The views of a scene show one set of named points, each view turned or mirrored, shifted and resized as a whole, with a little noise and some points left out.
In the rows, zero is written as 128.

Scene 1
View 1
Res: [175 136 171  77 112 100  76 150 142 157 164  99 139 145 154 123  96 127
 124 121 146  84 100 130 143 141 109 155 112 104 126 127 171 106 135 143
 140]
ramur: [164 146 173  99 129 109  88 147 118 150 154 105 130 118 145 125 117 120
 145 131 126 114  99 119 127 117 133 158 132 119 113 120 138 139 130 132
 140]
fibeg: [168 139 193  81 124  98  85 157 156 151 148  95 132 145 148 117  95 125
 108 119 129  82  91 132 114 113 129 172  99 112 113 108 162  88 116 120
 140]
noni: [139 143 160 100 115 109  94 128 112 161 177  94 152  99 121 132 127 102
 167 163 154 131 109 107 131 161 119 168 173 152  91 133 109 173 141 116
 168]
Ral: [132 179 220 109 144 105 118 142 152 134 153  81 131 115 132 114 110 111
 131 161 101 115 116 135  62  93 168 171 105 153  98 107 124 108  88  87
 149]
zipu: [126 139 203  79 114  75 101 142 180 171 156  67 150 148 114 111  93  98
  93 142 161  75  90 132  79 141 130 211 122 149  63 103 129  83 102  66
 169]
mifo: [150 137 172  90 114  96  89 140 135 161 163  94 144 129 134 125 109 110
 133 137 148 103  97 120 124 144 118 175 140 128  96 120 135 128 131 116
 151]
Zagez: [186 160 176 112 148 131  89 155  98 125 141 123 107 101 168 127 124 137
 159 121  87 130 105 121 135  73 147 129 111 100 143 115 150 145 124 165
 118]
sabiz: [163 146 190  73 119  94  85 152 161 151 164  86 144 155 147 121  90 123
 112 129 141  77 102 139 116 134 122 171  96 115 118 120 169  88 119 119
 144]
Kuvu: [135 180 226 105 146 101 119 148 159 133 137  83 121 118 133 109 111 113
 120 149  96 108 108 140  53  74 173 181  92 147  94  94 128  95  79  83
 145]
numu: [178 132 153  88 116 113  73 149 111 153 161 111 131 124 155 132 113 127
 148 122 141 107  96 114 161 137 108 151 139 106 125 126 151 142 147 154
 137]
Novaz: [142 149 170  98 118 103  94 134 122 154 172  93 146 112 131 127 121 109
 153 155 145 118 111 115 125 152 122 165 151 143  99 134 127 150 133 119
 159]
ket: [160 133 193  67 113  83  80 155 177 162 149  81 143 168 142 113  82 119
  87 114 152  58  85 139 111 131 121 188  94 113 103 106 170  64 117 105
 144]
rik: [137 136 160  87 104  94  87 132 133 173 180  84 157 123 119 128 112 101
 143 158 166 110 106 114 130 180 108 180 163 147  85 135 122 147 141 110
 169]
lefin: [160 150 162  98 122 113  85 141 113 147 173 102 135 114 144 128 116 118
 161 148 135 120 115 118 139 139 122 146 141 125 122 135 140 154 139 142
 146]
Suzun: [151 166 184  79 113  96  92 135 151 146 195  79 153 141 137 125  94 118
 140 167 147  91 129 139 121 167 119 152 114 135 139 146 159 114 131 135
 160]
Vof: [171 154 194  84 128 105  87 156 152 135 160  97 129 146 158 121  90 133
 121 129 121  85 108 139 120 111 130 154  87 104 138 116 176  89 115 138
 133]
gof: [172 127 173  79 114  95  81 154 141 163 151 100 134 143 150 123 101 124
 114 114 146  82  83 125 135 126 117 171 120 104 110 111 158 104 129 129
 139]
View 2
Kuvu: [ 72 102 105 133 125  98 113  79 172 159 103 133 136 126  59 148  75 114
 121 119 106 158 132 151 134 157 161 115 142 160 128 154 162 122 147  56
 121]
ket: [146  95 179 148 130  64 100 114 150 131 116 132 111 110  99 100  88 101
 164  91 127 137 109 138 108 124 105 106  97 142 146 139 156 120 131  65
 112]
gof: [154 109 161 140 134  91 119 141 143 133 126 128 134 113 136 101 102 111
 147  99 123 130 120 142 127 137 107 112 121 148 125 143 151 133 113  77
 108]
ramur: [135 116 125 129 134 120 131 143 144 137 129 126 146 114 140 116 117 122
 123 116 109 132 128 147 146 155 134 118 136 162 112 145 146 138 102  86
 111]
Suzun: [154  93 139 127 151 110  88 115 148 122 127 132 121 105 117 121 146 112
 126 101 100 142 115 122 144 140 150 106  78 163 122 133 138 126 103 121
 115]
numu: [164 120 149 129 142 120 132 164 138 133 140 129 155 111 170  99 133 121
 127 106 109 122 125 141 147 149 120 116 126 159 107 145 143 144  93  96
 111]
mifo: [141 106 135 141 133 110 123 133 146 117 124 121 110 105 127 118 113 130
 139 122 115 143 113 144 135 152 126 112 120 159 113 137 142 133  96  98
 109]
zipu: [115  90 142 153 117  82 103  95 157 110 106 121  66 104  68 130  77 126
 166 127 131 163 102 150 109 144 122 106 111 153 131 133 149 115 115  79
 110]
lefin: [149 113 122 122 141 136 127 149 143 127 134 124 143 111 152 118 142 126
 117 115 101 132 124 136 154 159 142 115 119 167 105 142 140 142  88 109
 112]
sabiz: [144 100 160 139 139  85  99 116 150 136 121 136 129 115 109 108 110 103
 144  91 114 135 117 135 123 130 122 105  99 148 134 141 153 123 122  81
 114]
Vof: [143 103 150 126 149  98 105 122 152 153 125 139 164 121 127 106 122  95
 124  83 102 127 134 129 138 136 139 112 107 152 129 147 153 129 126  80
 117]
Novaz: [144 108 116 131 136 131 125 136 145 113 131 122 111 103 133 128 128 137
 125 130 107 144 118 143 148 162 143 114 122 169 107 137 135 133  84 113
 111]
Ral: [ 86 102 104 132 125 112 117  94 166 150 109 130 131 121  81 141  86 120
 118 126 107 153 129 149 140 163 158 119 143 164 120 150 157 124 130  67
 120]
fibeg: [134 104 157 139 136  81 111 122 152 145 120 136 140 119 112 104  96 105
 141  94 118 134 123 142 126 136 119 113 116 147 133 148 157 129 129  64
 114]
Zagez: [126 130 119 113 143 128 140 150 150 172 133 141 210 131 162 111 119 105
  94  99  94 116 150 142 161 160 146 124 155 159 107 163 159 147 121  66
 122]
View 3
Ral: [ 75 118 105 145 152 152 103  73 110 124 141 115 149 158 134 116  56 107
 112 101 115  91 146 164 159 147 131 198 112 100 130 115  93 139  70  88
 138]
Suzun: [ 96  82 147 109 133 159 111 115 164 115 118 105 166 199 130 167  64 130
 137 131 134 154 161 150 179 115 150 137 133 110 122  70 124 137  91 103
 116]
fibeg: [114  97 125 136 162 184 110 124 140 107 159 125 152 162  83 126  64  98
 124 108 122 124 178 155 160 134 109 151 138 104 132  98 126 117  89  94
 118]
noni: [110  75 153 101  98 116  91  74 146 130 124  89 130 173 156 141  65 127
 113 139 156 151 115 155 152 138 145 136 163  94 115 116  64 149 100 146
 117]
ket: [125  82 125 119 161 214  97 123 145  87 176 126 146 175  55 140  48  89
 121  97 117 144 169 158 170 137 114 151 148 111 139  82 153 130  80  96
 124]
Kuvu: [ 68 129  94 151 168 170 105  73 106 121 147 120 156 157 125 115  55 107
 112  91 102  76 152 170 161 152 128 215 102 105 138 109 105 141  62  80
 143]
Res: [125  80 146 123 148 167 117 134 159 114 141 119 150 168  88 142  74 113
 130 131 135 153 178 145 160 119 113 115 156 100 120  91 123 113 106 106
 108]
rik: [115  65 156  91 103 146  85  82 153 112 137  92 131 184 131 150  51 120
 115 132 155 167 120 157 160 135 143 139 170 101 121  98  94 153  93 138
 117]
Vof: [107 100 131 140 166 167 125 134 152 123 132 121 163 169 104 138  79 116
 134 125 122 128 191 144 166 117 117 134 130 101 119  92 121 111  95  89
 114]
sabiz: [114  89 132 124 155 187 110 125 147 104 153 120 156 177  84 146  59 107
 129 111 122 140 174 157 170 127 121 147 139 110 128  82 138 124  85  95
 119]
lefin: [108  88 147 124 126 119 112 110 154 136 117 104 147 165 139 133  80 125
 126 146 145 143 154 143 152 120 131 122 149  92 108 106  81 125 107 118
 110]
gof: [127  81 136 126 147 175 106 121 147 106 156 117 139 159  78 127  66  99
 121 121 130 140 166 151 152 131 107 131 163  98 125 105 120 117  99 109
 113]
View 4
Res: [159 119 138 138 137 114 131 134 124 147 172 162 154 111 156 147 125 160
 130 117 112 123 137 139 155 121 120 148 133  99 126  81 126 123 151 119
 137]
lefin: [150 110 144 143 145 126 155 135 143 138 156 143 145 115 147 128 107 123
 137 140 113 137 146 149 123 111 122 134 124 110 127 113 132 124 147  97
 124]
Kuvu: [162 150 143  92 140  99 145  89 145 160 130  71 135 106 107 164 145 138
 124 147 122 140 187 181 173 134 166 175 143 123 124 130  94 133 111 144
 137]
rik: [147  83 142 123 129 118 152 139 137 164 165 138 146 123 138 158  98 164
 153 147 122 140 157 156 111 136 143 113 127 106 113  97 141 145 137  66
 112]
fibeg: [164 135 138 119 136 104 125 121 123 158 160 133 146 108 140 160 140 165
 130 116 119 124 150 154 174 126 135 163 134 106 127  86 109 126 136 139
 144]
Vof: [163 136 140 136 145 112 135 114 137 138 164 146 155 100 149 145 139 142
 116 122 103 123 140 145 162 119 129 163 139 105 132 101 120 116 148 136
 145]
ramur: [153 122 140 133 140 119 148 134 134 148 148 128 138 117 137 129 115 127
 140 132 122 132 151 154 142 109 124 141 123 112 129 107 118 124 134 114
 126]
sabiz: [162 123 138 122 131 103 127 117 130 156 172 142 156 106 144 165 140 173
 124 122 111 124 148 148 164 136 141 155 140 103 122  85 119 128 148 126
 141]
numu: [153 113 140 147 139 126 144 149 127 143 158 159 141 122 156 122 110 131
 141 122 121 126 135 137 138 104 107 133 116 106 128  91 126 117 148 108
 128]
gof: [160 121 137 128 132 108 129 135 117 162 161 146 144 116 148 150 127 163
 138 114 125 125 142 148 162 122 123 144 124 101 123  79 116 124 141 126
 136]
zipu: [160 104 139  84 114  86 126 109 124 191 165 103 147 118 115 205 132 213
 147 137 127 139 179 176 160 163 178 139 142 104 106  83 115 157 121 102
 129]
ket: [169 125 136 110 126  95 114 120 114 172 173 144 153 110 142 183 146 201
 133 111 123 123 150 152 182 142 143 159 141  97 120  67 112 132 140 134
 147]
Ral: [156 137 143 102 139 104 151 102 145 158 135  83 133 109 110 155 131 130
 130 148 126 140 181 178 159 129 156 162 137 120 122 126 105 135 117 131
 133]
Novaz: [149  99 143 129 137 122 156 131 144 152 159 127 143 119 134 146 103 137
 144 147 118 140 157 157 120 121 138 127 126 110 119 111 133 134 135  83
 116]
noni: [141  85 144 129 136 126 168 144 147 156 152 128 138 126 132 138  90 135
 153 155 120 146 159 158 102 122 136 111 120 112 117 115 140 142 134  66
 103]
Zagez: [155 151 141 149 156 128 151 129 137 126 132 130 132 112 143  99 120  81
 124 123 117 127 143 149 154  83 101 163 117 118 143 121 106 105 134 146
 137]
Suzun: [159 106 145 135 139 111 150 115 151 137 182 148 167 100 147 163 125 158
 121 147  93 134 150 148 134 141 148 149 146 101 123 105 140 131 158  94
 136]
mifo: [153 102 140 124 131 112 144 135 130 162 160 132 141 117 136 153 111 156
 146 133 122 133 155 158 137 126 136 134 126 107 118  97 125 135 135 100
 124]
View 5
lefin: [133 155 136 141 153  89  95 102 113 143 132 119  97  85 163 127 141 184
 136 122 165 135 171  97 144 154 121 157 125 143 138 119 122 148 122 152
 139]
ket: [106 143 169  90 145  86  91 153 152 114  70 151 103 115 148 120 186 122
 152 102 147  97 172 198 130 160 130 135  87 144  79 132 142 193 148 133
 102]
Res: [125 155 152 102 138  76  83 113 134 129  99 143  91  89 165 139 160 158
 153 116 140 111 176 140 125 169 119 140 125 146 105 130 129 161 142 134
 118]
sabiz: [111 153 169 103 146  82  91 130 143 120  90 141 103 101 139 128 167 140
 137 105 148 111 167 169 131 164 129 142  99 146  99 126 131 184 151 137
 111]
zipu: [109 138 159 134 165 110 114 189 129 109  86 135 125 127 136  91 199 135
 128 108 190 118 162 206 161 118 143 149  58 135  86 123 155 194 131 157
 119]
noni: [141 144 117 161 164 108 121 137  89 142 141 111 103  88 170 107 157 212
 133 130 201 146 171 107 160 119 125 157 107 133 137 114 142 137 101 168
 148]
Ral: [ 95 146 170 187 178 109  92 128 136 127 109 105 121 133 126  90 142 112
 119 107 177 138 136 133 174 154 142 178  68 148 127 112 126 208 132 163
 136]
Novaz: [133 151 135 150 159 100 109 132 106 134 130 117 107  90 157 116 156 186
 130 120 184 138 169 117 155 134 124 153 107 137 131 116 136 152 113 160
 139]
ramur: [126 150 144 150 157  92  88 111 128 146 115 120  95 104 166 117 141 149
 151 120 158 130 168 108 150 157 122 161 105 143 130 123 123 163 123 148
 138]
mifo: [123 146 138 134 155  98 103 140 120 133 112 129 101 101 165 113 165 168
 143 120 169 125 172 138 149 136 122 151 100 136 115 121 141 158 121 154
 134]
rik: [140 143 123 134 159 100 122 153  96 133 127 130 108  86 167 114 178 205
 137 122 194 134 182 141 150 117 126 140 106 130 116 120 151 140 111 162
 138]
numu: [138 150 133 122 143  82  85  99 126 147 117 130  84  88 184 132 143 170
 163 127 139 119 182  98 132 164 108 147 132 145 130 124 122 140 121 143
 135]
Suzun: [124 167 160 109 146  79 105 116 115 116 121 139 115  72 120 139 164 196
 104 104 175 131 165 143 134 157 142 137 117 141 116 120 137 168 151 147
 115]
gof: [119 146 146 111 148  86  86 128 140 130  91 136  88 105 174 124 163 137
 164 120 141 106 177 147 134 162 117 145 106 145 102 126 130 163 129 139
 121]
Kuvu: [ 88 145 185 188 179 112  87 132 149 118  93 107 127 147 113  89 142  90
 112  99 175 135 129 147 175 159 148 183  54 154 121 113 126 227 141 162
 129]
Vof: [112 160 171 117 145  76  76  97 145 126 101 131  98  93 138 138 144 137
 138 107 138 116 162 130 128 184 127 152 117 150 116 124 116 179 154 136
 118]
fibeg: [106 148 168 118 150  86  82 126 150 124  85 135 100 117 151 120 162 117
 147 108 141 109 166 157 140 170 126 152  94 150 100 125 128 186 143 135
 116]
Zagez: [114 158 156 167 153  82  61  57 147 154 117 107  81 106 167 131 101 118
 158 123 123 130 152  58 148 198 117 180 122 157 156 116  96 170 133 140
 144]

In a view up to two points have been moved. Name them for each view, in the order of its rows, or write none.
view 1: Ral, Vof
view 2: none
view 3: none
view 4: zipu
view 5: none

Scene 2
View 1
fiba: [120 125 123 116 133 130 151 126 135 153 107 113  88 141 126 156 126 125
 137 114 132 149 135 103 114 125 143 115 130 129 140 126 131 147 107 133
 122]
ras: [123 154 108 105 125 131 152 132 135 137 141 122  83 150 133 156 142 140
 148  92 134 172 168  81  89  91 143 107 134 136 132 149 115 169  97 171
 110]
voke: [107 127 132 113 135 124 152 133 151 170  95 120  97 142 129 154 131 122
 137 112 126 160 135  91 125 125 139 111 136 130 141 122 136 151 109 131
 125]
legam: [140 127 109 125 133 139 152 112 114 128 125 104  77 140 123 161 117 130
 140 117 143 137 140 121  98 120 151 124 120 125 140 129 128 144 102 137
 113]
keda: [131 110 125 103 131 138 157 119 127 160  93 118  83 143 124 150 108 122
 128 131 139 139 124 123 119 145 153 134 119 125 134 120 135 153 101 118
 127]
Kitu: [120 134 119 121 110 135 155 128 123 152 128 109  81 129 121 154 117 121
 141 110 132 142 141 116  99 129 144 120 127  99 140 131 136 144 112 131
 117]
lolon: [133 114 123  89 116 147 160 121 122 160 106 124  79 146 128 147 108 125
 126 126 138 142 131 124 109 144 154 136 118 119 128 130 129 163  99 122
 126]
vugim: [113 137 122 125 134 124 151 129 141 150 114 109  91 135 124 162 135 126
 143 104 129 154 141  96 109 112 137 109 136 124 144 127 133 144 109 142
 117]
rivok: [142 131 106 117 118 144 156 114 103 127 140 106  69 137 121 158 111 129
 138 114 145 133 145 127  87 124 151 127 117 109 137 138 130 147 103 140
 111]
sar: [142 119 114 109 149 139 153 109 126 135 101 118  82 155 128 157 121 136
 132 122 145 152 136 110 115 123 156 127 119 149 136 127 122 158  95 139
 121]
lene: [118 127 125 105 135 130 153 131 143 160 102 122  92 146 130 154 130 130
 136 109 132 162 141  93 116 118 143 114 130 135 135 130 127 160 103 141
 123]
gud: [158 103 111 129 139 151 156  91  90 123 111  96  68 135 111 160  93 124
 127 142 153 108 118 158 107 151 162 145 105 115 141 114 141 131 102 110
 119]
Paro: [181 115  87 133 136 160 156  81  64  88 144  89  51 141 107 166  91 135
 135 133 165 102 133 166  81 134 171 149  99 116 137 127 128 131  92 129
 105]
dimu: [128 123 121 100 111 142 157 123 119 156 116 118  77 139 127 150 109 122
 133 120 137 140 136 123 104 139 150 132 123 109 132 132 132 156 104 125
 122]
Zezuz: [102 136 126 130 106 127 153 139 129 163 128 102  88 116 119 156 121 111
 143 105 122 135 138 115  98 131 134 114 135  85 144 129 146 135 122 125
 118]
tol: [114 127 121 144 130 126 151 123 122 145 118  91  85 117 114 164 121 116
 142 113 131 127 129 120 107 127 140 115 131 100 152 117 147 124 121 123
 117]
kor: [ 99 122 138 127 117 122 154 137 140 179 101 106  93 115 119 154 116 106
 137 114 118 133 121 114 118 145 135 116 135  93 151 113 154 130 126 111
 125]
Gineg: [117 137 120 135 140 125 149 126 134 142 119 104  89 133 122 164 133 128
 147 105 133 148 139 100 106 110 139 107 133 125 145 126 133 139 110 142
 114]
View 2
Gineg: [128 155  85 116 121 110 122 112 124 140 112 115 146 114 154 146 159 156
 122 116 112 141 133 109 126 129 139 133 136 142 155 162 139 105 146 126
 137]
kor: [145 157 100 101 112 123 147 128 135 111 159 117 198 117 190 151 196 140
 125 147 132 163 138 129 118 130 105 131 137 161 141 109 132 115 112 102
 170]
tol: [130 148  93 108 103 120 117 114 128 125 136 107 158 114 159 138 165 146
 135 148 130 166 118 123 117 115 119 137 149 141 140 129 155  92 134 120
 157]
keda: [137 134 111  85 137 129 172  92 131 129 137 117 193 103 157 177 178 129
 131 116 132 123 110 120 115 128 127  91 142 144 128 123 134 140 139 106
 169]
Zezuz: [143 165 106 126 105 104 126 123 122 122 140 102 172 124 176 127 172 145
 123 130 144 161 136 124 108 114  97 158 135 157 144 130 137 119 118 101
 147]
sar: [125 129 100  95 144 122 157  81 121 149  99 119 153  99 124 176 149 140
 131  94 115 101 102 106 119 125 156  90 145 134 135 160 143 134 166 126
 142]
gud: [119 103 121  75 104 138 143  69 122 135 132  99 166  95 115 156 145 120
 161 139 158 138  48 130  88  75 127  86 170 119  98 103 189 111 152 119
 180]
rivok: [125 139 116 118 114 104 129  83 108 144 105  96 140 111 123 130 134 142
 135 104 152 125  89 116  90  84 119 137 148 132 127 149 162 132 150 113
 137]
lolon: [137 138 121  95 138 116 177  84 116 135 122 110 185 105 141 171 165 125
 126  93 145 106 101 118  97 109 117 102 141 145 124 132 134 163 140 100
 158]
legam: [126 137 106 109 121 114 130  85 115 144 106 107 143 108 128 146 140 146
 134 111 134 124  95 111 107 103 133 120 149 132 133 151 159 119 154 121
 141]
lene: [137 155  94 111 146 109 158 103 123 140 110 123 165 110 159 170 167 149
 114  93 109 110 140 105 129 143 142 113 128 153 150 167 117 142 145 117
 137]
Kitu: [135 154 111 119 118 108 137 104 117 131 124 103 167 112 159 136 159 140
 126 115 140 137 118 119 104 109 109 143 138 150 135 141 139 134 136 106
 143]
Paro: [106  97 129  93  94 127 117  50 103 152 103  85 126  94  73 129 107 122
 166 127 173 128  17 124  69  40 128 106 174 104  95 127 213 108 170 129
 155]
dimu: [138 144 119 105 127 114 162  89 119 131 125 107 177 108 146 155 162 134
 130 100 147 121 107 120  95 107 114 121 140 145 124 132 136 152 136 101
 152]
ras: [131 169  96 149 144  83 130 101 101 156  76 112 122 117 139 140 133 167
 105  68 115 102 145  92 116 125 139 157 121 146 161 205 119 147 159 117
  97]
fiba: [129 146  94 110 127 113 138 100 124 142 111 116 153 108 151 158 158 150
 123 110 116 126 123 110 122 129 142 119 140 140 146 157 138 121 149 123
 141]
voke: [139 165  83 111 142 111 156 120 131 129 123 125 176 115 180 168 183 153
 109 107 101 127 159 112 138 159 137 123 126 158 160 156 110 132 135 115
 141]
vugim: [133 159  88 120 127 104 133 113 124 134 115 118 152 114 161 151 165 156
 117 113 113 134 142 108 132 134 137 135 130 148 156 165 131 119 145 121
 134]
View 3
Kitu: [124 136 113 142 131 145 134 128 117 154 110 122 130 128 126 130 125 133
 136 128 126 138 149 151 141 141 128 128 127 132 123 110 136 130 134 101
 136]
dimu: [125 149 109 132 135 137 137 128 117 153 114 126 141 122 115 120 131 130
 136 118 126 133 153 151 132 143 136 125 134 149 122 110 141 139 133 114
 139]
lolon: [126 159 107 129 134 132 135 123 114 154 111 127 150 115 107 111 134 129
 137 115 125 130 159 150 127 148 143 120 139 157 120 108 139 143 136 123
 137]
vugim: [120 128 125 161 121 148 122 122 107 149  98 113 128 125 123 137 112 126
 132 145 123 155 155 151 140 148 134 128 115 123 121 108 132 124 138 101
 123]
keda: [120 155 121 125 125 144 129 120 108 154 114 124 155 110 107 114 129 130
 139 119 123 135 165 152 127 144 146 116 135 167 123 104 140 137 141 122
 141]
Gineg: [119 130 129 160 117 150 122 123 105 148 100 112 136 121 120 140 111 128
 136 143 121 159 160 152 136 149 137 125 114 129 124 105 135 122 142 103
 126]
Paro: [131 135 112 112 141 137 162 168 126 160 144 141 166 127 119 166 124 165
 164  74  93 187 115 169 105 162 148 138 163 150 165 102 166 127 162 115
 143]
fiba: [119 136 126 152 121 147 124 123 106 150 102 118 142 117 112 132 116 129
 137 135 119 156 160 150 129 152 143 122 120 140 124 104 136 130 145 110
 126]
tol: [116 128 138 136 117 163 130 126 111 156 121 115 136 125 130 145 115 138
 143 130 121 151 152 158 142 129 130 129 117 139 132 108 137 111 143  92
 147]
ras: [130 131  97 186 135 122 123 132 109 145  77 117 121 126 113 134 114 120
 125 151 120 163 147 145 132 179 142 129 123 103 114 109 134 145 134 115
  94]
rivok: [129 133 107 140 140 135 144 145 119 154 115 129 140 131 123 144 125 144
 144 112 113 158 133 156 129 156 137 136 140 131 136 107 147 134 139 109
 130]
Zezuz: [123 130 122 141 126 155 131 123 119 157 113 116 122 134 137 131 123 132
 133 137 133 131 150 153 153 125 120 132 116 128 120 113 130 119 129  88
 144]
lene: [119 145 119 159 122 139 118 114 101 148  92 115 140 110 106 116 118 120
 130 143 126 144 169 145 131 155 146 117 119 142 113 104 133 139 137 118
 119]
voke: [116 146 130 155 117 150 114 107 101 148  96 110 139 113 109 115 117 116
 128 150 130 136 176 145 138 143 141 116 112 145 110 105 127 130 135 110
 128]
gud: [122 146 127 102 129 153 148 143 116 158 144 134 168 119 114 144 128 153
 160  87 109 157 142 162 114 141 146 127 149 170 152 102 156 120 156 114
 159]
sar: [122 148 119 149 124 134 126 125 102 148 103 123 157 108  98 127 120 129
 141 122 113 163 163 149 115 166 155 117 133 152 129  99 144 138 149 128
 118]
View 4
Zezuz: [105 148 120 129 117 108 142 122 133 138 162 133 109 151 147 103 138 125
 151 112 109 149 139 145 157 106 106 133 139 114 116 112  76  99 142 123
 160]
kor: [108 157 122 146 111 127 142 103 124 144 181 125 121 143 145 103 139 105
 166 100 116 145 148 155 142  93  95 129 150 107 133 119  62  97 128 135
 159]
ras: [ 93 157 122 107 143  57 104 117 156 130 142 110  83 149 144 128 118 143
 134 135 106 135 136 121 152 181 100 143 148 134 129  92 140 134 153 140
 130]
Gineg: [ 98 149 117 119 126  98 118 110 141 134 166 103 118 152 150 126 135 116
 138 115 118 135 147 128 150 148  95 120 148 124 125 109 114 102 135 126
 144]
fiba: [ 95 145 117 122 128 108 116 111 138 137 163 101 118 146 136 125 124 114
 144 114 116 126 156 132 139 155  86 131 144 127 130 111 110 110 139 136
 133]
voke: [100 168 122 136 127 105 116  89 135 146 182 106 107 137 142 118 132 106
 158 115 123 137 149 142 131 138  87 134 165 116 149 108 100 123 133 150
 138]
sar: [ 86 131 117 122 129 121 106 113 136 141 160  92 123 142 119 135 111 111
 146 111 121 112 167 130 130 175  68 145 138 137 134 114 114 119 142 154
 114]
keda: [ 95 131 119 137 119 144 120 111 126 148 167 109 122 139 114 116 112 107
 163 102 120 120 163 143 125 140  69 152 137 130 138 119  79 114 142 161
 128]
Kitu: [101 137 119 124 121 111 133 127 136 139 154 122 110 149 132 111 124 129
 151 114 108 134 145 140 149 130  95 142 132 124 120 109  85 107 147 134
 142]
rivok: [ 94 112 115 110 122 116 124 144 141 135 136 118 119 157 121 118 114 133
 138 114 104 121 155 130 157 152  89 148 112 140 104 114  99 100 157 133
 133]
gud: [ 91  84 108 126 106 179 127 145 122 147 152 105 160 157 102 121 109 106
 146  90 115 103 178 134 142 142  63 144 100 142  99 134  76  74 145 139
 125]
tol: [102 136 115 128 112 126 136 120 133 137 169 113 137 154 148 119 139 111
 143 103 118 136 151 136 154 123  95 119 136 119 110 121  86  80 133 116
 151]
legam: [ 92 121 115 118 122 119 118 130 140 137 150 104 126 154 127 127 118 123
 136 111 114 119 158 127 149 158  81 138 122 138 111 113 109  99 148 132
 130]
lene: [ 95 161 121 129 132  98 111  97 137 140 169 105 101 138 135 123 121 113
 154 118 119 130 151 136 131 155  83 141 155 124 148 105 108 128 141 153
 131]
vugim: [ 98 158 119 124 127  95 120 106 142 137 169 107 110 145 150 125 133 118
 145 117 114 138 146 134 145 146  94 128 152 121 131 106 112 111 138 133
 141]
lolon: [ 96 131 118 132 123 134 120 120 130 148 152 118 109 140 107 111 105 116
 166 113 112 119 162 146 129 141  71 166 130 133 137 116  78 122 152 166
 125]
View 5
ras: [129  90 133 144 120 111 148 119 144 103 103 113 134 123 109 138 125 133
  91 139 156 131 135  97 162 133 112 138 125 116 138 143 148 116 123 102
 161]
Zezuz: [127 106 114 149 134 107 102  95 121 130 135 103 144 139 141 138 114 150
 121 113 135 128 124  91 159 105 130 116 147 101 129 133 132 120 124 129
 133]
sar: [117 121 144 136 130 119 116 116 110 108 120 107 126 126 113 155 127 132
  96 137 127 108 173 112 177 141 111 132 119  94 132 149 125 128 136 116
 140]
legam: [121 108 136 134 120 105 107  95 113 109 126 100 133 136 122 146 115 136
 104 122 130 122 158 111 170 136 123 139 126  93 141 151 126 119 126 127
 134]
Kitu: [121 107 124 142 136 107 115 101 121 122 134 111 144 134 129 149 117 143
 116 119 132 120 138  97 165 114 124 119 148 101 123 137 126 126 129 123
 136]
Paro: [108  97 149 107  97  78  93  56  94  99 147  88 134 147 117 159  92 133
 107 103 115 120 193 136 178 160 133 166 131  74 155 173 101 110 126 135
 113]
fiba: [122 117 133 146 130 118 110 111 118 114 121 102 131 132 123 142 125 138
 102 132 134 119 149 100 170 129 117 128 122  99 134 140 135 125 127 122
 142]
kor: [126 130 114 153 151 122  85 105 109 138 140 103 141 140 150 142 121 152
 124 118 122 119 130  88 164  98 128 100 143  96 120 126 128 129 129 137
 130]
keda: [112 128 137 135 146 118 107 110 103 118 135 112 136 131 128 164 125 136
 112 126 117 100 167 108 174 123 115 119 136  91 120 141 114 136 140 127
 132]
voke: [127 130 128 156 146 130 112 128 119 124 119 110 132 128 129 144 134 141
 106 137 130 115 141  93 169 113 113 108 127 102 122 129 138 132 134 122
 146]
gud: [108 123 142 121 121 101  82  76  87 114 148  95 133 144 129 162 105 137
 116 110 105 108 185 125 179 141 127 139 133  73 136 157 102 124 134 142
 113]
rivok: [118  96 134 129 117  94 116  86 118 108 132 103 140 135 121 149 107 136
 109 116 131 124 156 111 167 136 127 142 139  96 140 152 121 116 126 122
 132]
Gineg: [127 114 128 151 126 118 106 109 123 118 117  97 129 132 127 133 123 140
 103 130 138 128 141  98 168 123 121 125 120  98 139 139 141 118 121 124
 144]
vugim: [128 115 127 154 132 121 110 116 122 119 116 104 130 130 127 135 126 142
 103 132 138 124 138  95 167 118 119 121 123 104 133 136 143 122 124 122
 146]
dimu: [114 110 133 132 139 104 127 105 116 114 135 119 144 129 122 162 117 137
 114 121 125 110 157 106 169 124 119 124 151  99 119 142 116 131 138 118
 135]
lene: [123 121 134 148 140 125 123 127 122 116 116 113 131 126 122 148 132 136
 101 139 134 114 147  98 170 123 112 119 127 104 125 135 136 130 133 115
 149]
lolon: [113 118 136 132 143 109 123 108 110 114 137 120 142 131 123 167 120 134
 114 123 121 102 164 108 173 124 116 122 147  97 116 142 112 136 141 120
 133]

In a view up to two points have been moved. Name them for each view, in the order of its rows, or write none.
view 1: fiba
view 2: keda, voke
view 3: vugim
view 4: none
view 5: Kitu, dimu
